Each scene shows the same named points in several views. A view is turned or mirrored, and shifted as a whole, has a little noise and may leave points out.

Scene 1
View 1
(22): [ 16 -23   0  -9  27   7 -22   1   7 -13  27  -4   0 -28  -1 -25  11  -6
   0   4 -13   3   3]
(107): [ 16  16   8 -11   4  -6  -4  16   5 -33   1   2  20 -18  -1 -28   0   3
   2  -2 -26 -16  -1]
(50): [ 17   7   9 -26  19  -9 -22  10   1 -19   0   2   5 -23  -1 -13   5  -6
   4 -15 -21  -4   8]
(167): [  5 -15  11 -10  13  34 -29   5  -3 -36   8 -12  -2 -17  11 -12   2   3
 -11  -3 -19  13  -1]
(178): [ 46  18  19 -17  16 -36 -13  33  -4 -17 -23  16   9  -5  -9 -36  18 -13
  13 -13   3 -47   0]
(130): [  8  -9  -3 -17  24  13 -31  -2   7 -10  25 -13   5  -5  -6 -28  20  -8
  -1   9  -9  13   3]
(56): [ 50  40  14 -34   5 -46 -16  35  -3  -9 -49  28  13  12 -24 -23  11 -23
  18 -12  -5 -42  -6]
(18): [ 34  14   7 -19  13 -24 -14  22   5 -13 -11  13  12  -5 -16 -31  13 -12
  12  -1  -8 -26  -2]
(164): [  7 -17  -2 -10  27  13 -25  -2   9 -14  35 -14   6 -17  -1 -30  18  -4
  -2   8 -12  10   4]
(127): [ 34  -8  -7  -4  19 -22  -3  13  16  -7  17  13  14 -21 -17 -40  11 -12
  12  16  -8 -23  -5]
(44): [ 26   4   2 -30  21 -19 -24   9   6  -3  -3  10   3 -17 -14 -15   8 -16
   8  -6 -14  -4   5]
(46): [ 36 -10   3   1  13  -4 -12  20   7 -19   5   7  10  -2 -12 -44  18  -8
   7  16   2 -26 -12]
(187): [-13 -14  -2 -22  35  26 -41 -16   7 -10  48 -30   1 -16   6 -21  25  -1
  -7   0 -18  36  14]
(242): [ 22  -2   5  -7   6   1  -6  15   5 -31  -2   7  11 -25  -2 -21  -6   0
   1   0 -23 -12  -4]
(240): [ -3   1   2 -25  10  29 -32  -4   3 -25   8 -13   4  -7  -1  -7   4  -2
  -8   2 -27  29   2]
(256): [ 28  -5  -1 -12  16  -8 -16  12   9 -11   6   8   8 -10 -15 -30  12 -11
   7   9  -7 -12  -5]
View 2
(56): [-40  12  17  16   5 -51   5 -33  -3 -17   3   5  -7  -6   3 -47   4   1
  35 -21 -16 -53 -10]
(256): [ -5 -14   2 -11   8   1   0 -11   6  -8   8   5   7  -9 -17 -10  31   2
   9   2  -1 -30   9]
(242): [  1 -13 -13  -2  10  -4  -8 -18  14  -1  -5   9  14 -21  -6  -8  14   7
   0  -1  16 -14  12]
(18): [-17  -4   8  -4   8 -18   3 -18  -1 -14   3   8   3  -5  -9 -24  22   5
  19 -10  -4 -34   1]
(46): [  2  -4  13  -3  17   9   5  -5  -1  -8  13   8  19  -5 -20 -16  26   1
  15  -3 -10 -20  14]
(167): [ -1 -27 -20 -14  -1   7   0 -25  20  28  -8  10  13 -15 -22  23  15   3
 -11  24   5   6   9]
(127): [  4 -10   6 -11  16   8  -6   0  -1 -25  12   4  12 -10 -14 -19  41   6
  10  -9   8 -34  14]
(164): [  4 -34  -9 -34   1  21   1  -8   9   3   0   9   6  -4 -28  17  43   6
  -6  17   6  -9   9]
(22): [  6 -25 -11 -21   0  12  -5  -9   6   2   4   0  11  -7 -25  13  44   6
  -6  17  12 -15   8]
(178): [-18  14  15  14   4 -36   5 -20 -17 -16  -2  -2  11   2  -7 -36  17   6
  26 -17  -5 -32  -8]
(50): [-13 -19 -14 -15  -6 -18  -3 -26   7   0 -11   4   0  -9 -11   0  25   9
   1   5  13 -20  -4]
(187): [ -4 -55 -19 -56 -11  24   5 -14  16  15  -9  12  -7   1 -36  40  52   6
 -14  31   4  -3   1]
(44): [-17 -17  -7 -12  -5 -18  -6 -23   6  -7   4  -2  -5  -7 -12  -7  35   4
   7   4   5 -41  -3]
(107): [ -7 -13  -9  -9  11 -12   0 -21  10  -8 -16  18   7 -17  -3 -15   8  11
   5 -12  13 -11   6]
(130): [ -6 -34  -4 -33   0  15   5 -13  13   7   3  11  -1  -3 -28  16  41   2
   1  18  -6 -17   7]
(240): [-14 -41 -22 -28  -2   6   0 -30  33  23  -6  17  -6 -18 -19  22  18   0
  -8  24   0 -11   8]
View 3
(167): [-30  18  -9  13 -12   4 -27  10   9   7  -7 -25 -18  -8  14 -28 -11 -11
  -1 -10  -1  -9  -1]
(127): [ 15   4   0 -32  23  20 -12   0  -8   5   8  -4   5   3 -22 -14 -16   8
 -23  16  -1 -20 -17]
(187): [ -9   3 -16  24  10   5 -60  -2  10  18  -7 -43 -19 -41  -6 -33  -4  -6
 -25 -36  -3  -4  16]
(44): [ -2  18  -3 -26  19  14 -11  17   9   8  11 -18  -4 -21 -14  -4  -8  20
  -6  -1 -17 -22   5]
(164): [ -1   5 -10   6  11  13 -39  -5   3  10  -3 -26 -10 -17 -10 -31 -12  -4
 -21 -13   0  -9  -1]
(46): [  3   5  -2 -15  24  17  -2   2   1  -3  -5  -7   2  22 -17 -18 -19  -1
 -20  10 -11 -23 -22]
(240): [-32   8 -11   2  -3  -9 -36  26   5   8  -5 -29 -22 -22   9 -20  -3  -5
 -11 -23  -4 -15   7]
(22): [  0  11  -7  -2   7  21 -32  -5   4  10   3 -25  -8 -17  -9 -30 -15  -1
 -10  -2   0 -11  -2]
(256): [  1   8  -3 -21  20  13 -11  10   1   3   3 -12  -2   1 -14 -13 -13   7
 -17   3 -10 -21 -10]
(242): [-18  22   1 -18  -7   4  -8  12  -3   6   7  -1  -4   0   6  -6  -7   4
  -6  14   1 -10 -11]
(130): [ -7   2 -11   4  18   7 -34   7   8   8  -7 -29 -11 -16 -11 -25 -10  -2
 -22 -20 -10 -17   1]
(178): [  0  29   6 -20  30  12  30   6  10   0   5  12  19  16 -18  19  -8  22
 -10  19 -31 -19 -12]
(50): [-14  25  -3 -10   6   6 -11  12   7  11   8 -10  -2 -20  -2   1  -3  14
  -6   0 -12 -10   4]
(56): [-11  26   7 -44  37   0  43  36  10  -5  10  13  15  16 -19  36  -2  34
  -8  15 -42 -33 -10]
(18): [ -2  16   1 -27  25   7   9  15   4   1   5   1   8   7 -16   7  -7  16
 -16   9 -21 -22 -10]
View 4
(242): [ -9  16   8  -7 -26  18 -17 -11  -8   4  -1 -20 -13  15  -5  10  -6 -13
   2   6  17   0   1]
(46): [ -6  -9   8 -15 -30   5 -26 -11  28   8   5 -31 -19  28 -11  22   8  -5
  22   3  28  -2   9]
(164): [ 12  -6  11 -28  -2   3 -14  -3   5  19 -15  -4 -23  14 -18  21 -24  10
  20  13  21  13 -16]
(22): [ 12   1   6 -25  -5   7 -16  -4   7  17 -11  -6 -19  15 -21  15 -24   6
  15  14  22   8 -12]
(178): [ -4  13   1  14 -45  -6 -26 -30  24  11  31 -28  -6  26 -14  14  22 -14
   0   7  38  15  41]
(256): [ -3   2   5 -14 -27   3 -19 -13  16  16  -3 -18 -12  23  -9  19  -2   7
  12   6  34   2   6]
(18): [ -8   9   3   3 -39  -2 -20 -23  15  15  10 -21  -7  24  -4  18  14  -1
   2   4  41   8  24]
(130): [  5  -9  18 -28  -5  -4 -16 -12   2  27 -16 -11 -27  14 -15  20 -17  20
  14   3  34  16 -14]
(107): [-10  13  14   1 -34   9 -12 -17 -14   4   6 -21 -14  13   2  18   5 -15
  -1   8  18  14   5]
(127): [ -1  -1  -3 -10 -37   5 -16  -2  28   8  -4 -10  -4  28  -3  31   4  -1
  22  17  29  -4   8]
(56): [-19  25  -1  23 -59  -6 -25 -43  16  20  27 -32   7  29   0   8  34  -1
 -19  -5  61   6  53]
(50): [  2  19   8  -4 -18   3 -13 -20 -10  19   2  -9 -13  10 -12   9 -12   2
  -7  11  29  18   7]
(44): [  2  18   0  -4 -24  -1 -16 -20   5  24  -2  -7  -3  18 -12  12  -8  13
  -4   9  45   8  15]
(240): [ -7   7  25 -27   1   9 -13 -19 -30  27 -22 -17 -28   6  -7   5 -24  17
  -5  -5  31  13 -22]
View 5
(107): [ 31  20 -25  27 -21 -26   7 -11  10 -42   6   9  -5  12   8 -15 -19   3
  23 -13 -13  -1 -15]
(256): [ 24   8  -7  19 -32 -30  -2  21  -4 -33  12  -3 -12  12  -3  -2 -13   9
  35 -10  -8  -7 -17]
(22): [ 11  -1  -8  12 -28 -21 -13  30   3 -21   6 -15  -8   7   1   3 -27   5
   6 -12  -4  -5   4]
(44): [ 13  -4  -6  15 -29 -32  16  15   3 -37  16   3 -13 -10  -7  -7 -12  -3
  31 -18 -10 -12 -21]
(164): [ 18   3  -9   8 -30 -21 -12  34   9 -13  12 -18  -1  12   3   0 -26   3
   9 -15   3  -6  16]
(167): [ 28   5  -5  11 -28 -17  -9  23  14 -31   0   4  -1  19  20 -18 -39 -10
 -18 -11   5 -20   7]
(242): [ 23  11 -16  23 -27 -21  -2  -4   3 -40   1   7 -10  17   6 -13 -25   7
  11  -7 -15  -4 -19]
(130): [ 24   3  -2   5 -35 -26  -3  38  10 -16  19 -11  -1  14   3  -5 -22  -1
  17 -18   8 -14  11]
(240): [ 23  -2   0   1 -38 -20   6  19  21 -21  14   6   4  17   9 -22 -34 -13
  -8 -20   8 -19   5]
(127): [ 16  11 -15  24 -30 -28  -8  13 -11 -30  10 -12 -16  14 -11   6  -8  23
  45  -6 -18   6 -19]
(50): [ 17   3 -15  18 -21 -28  14   7  11 -40   9   4  -8  -8   5 -10 -21  -9
  15 -19  -8 -11 -11]
(178): [ 35  22 -20  42 -10 -44  13   8 -10 -67   7   9 -25 -12   7  -3   3   2
  59  -7 -18 -12 -35]
(46): [ 35  20 -11  29 -27 -33 -14  26 -12 -40   6  -5 -17  23   4   1  -9  17
  43  -1  -9  -8 -17]
(187): [ 14  -5  -5  -7 -32 -20  -5  45  26   2  22 -24  10   5   6  -3 -34 -14
  -8 -28  18 -12  38]
(56): [ 39  16 -10  37 -22 -51  37  -3  -8 -73  17  30 -25 -11  -3 -17  11  -2
  74 -13 -19 -21 -59]
View 6
(22): [ 21  -7  -7   7   9  -7  -4  17  21 -13  21   1 -36   6  -8   9 -28  -6
  21  25  -6   5   1]
(107): [ 30 -17  -9 -12  -2   6 -31   5  -6  -5   4  -3 -25 -10   6 -13   0   8
  11  12  -5  -9  -3]
(18): [ 31 -15 -24 -20   6   0 -27  18 -19  -4  27  -1 -30 -17 -24 -10   4  18
  11  11 -12  -4 -16]
(130): [ 25 -25   3 -10   8   2   4  16  23 -11  23  -4 -36  16 -21   6 -35  -9
  28  19 -16   6 -11]
(167): [ 21 -21   3  -3  19   7  -4   7  19   5  -3  -8 -30   2  10  -6 -43 -21
  25  30  -5  10   6]
(240): [ 29 -33  17 -18  22   6   1   7  18   5   7 -21 -30  18   9  -6 -38 -13
  29  29 -13   5  -9]
(56): [ 39 -19 -41 -44  19   3 -41  18 -57  10  30 -11 -27 -38 -32 -26  21  33
   1   8 -17  -9 -30]
(50): [ 35  -9 -14 -20  11  -7 -18   8  -5  -3   9 -12 -40   0   2  -3 -23   0
  10  19 -13  -9 -13]
(44): [ 34 -10 -17 -21  17 -14 -16  17 -11  -5  28 -13 -41   0 -13   1 -13  10
   9  22 -16  -7 -21]
(178): [ 32  -5 -46 -24   3   4 -35  17 -34  -4  19   7 -33 -37 -33 -14   5  18
   3   4 -12  -6 -16]
(256): [ 25 -16 -13  -6   8  -2 -15  19   1  -9  31  -1 -30  -5 -21   0  -6  11
  18  18 -10   3  -9]
(127): [ 23  -6 -17   6  -3  -8 -22  22   4 -21  40   9 -30  -5 -24   7   8  21
  14  14  -6  -1  -6]
(242): [ 24 -12  -7   0   9   0 -26   9   0  -2   9  -5 -26  -9   9  -7  -5   6
  13  24   0   0   3]
(187): [ 29 -24  15 -11   4  -1  17   7  43 -17  11 -10 -47  37  -9  17 -63 -27
  30  19 -21   0 -12]
(164): [ 24 -16   1   1   1  -2   2  14  30 -17  19   1 -38  17 -14  10 -36 -11
  24  18 -11   3  -4]
(46): [ 18 -16 -20   3   2   7 -17  22   2 -10  30  14 -23 -19 -33  -5  -2  11
  21  13  -4  10   0]

In a view up to two points have been moved. Name them for each view, in the order of its rows, or write -.
view 1 => (107)
view 2 => (178)
view 3 => (44), (242)
view 4 => (164)
view 5 => (240)
view 6 => (22)
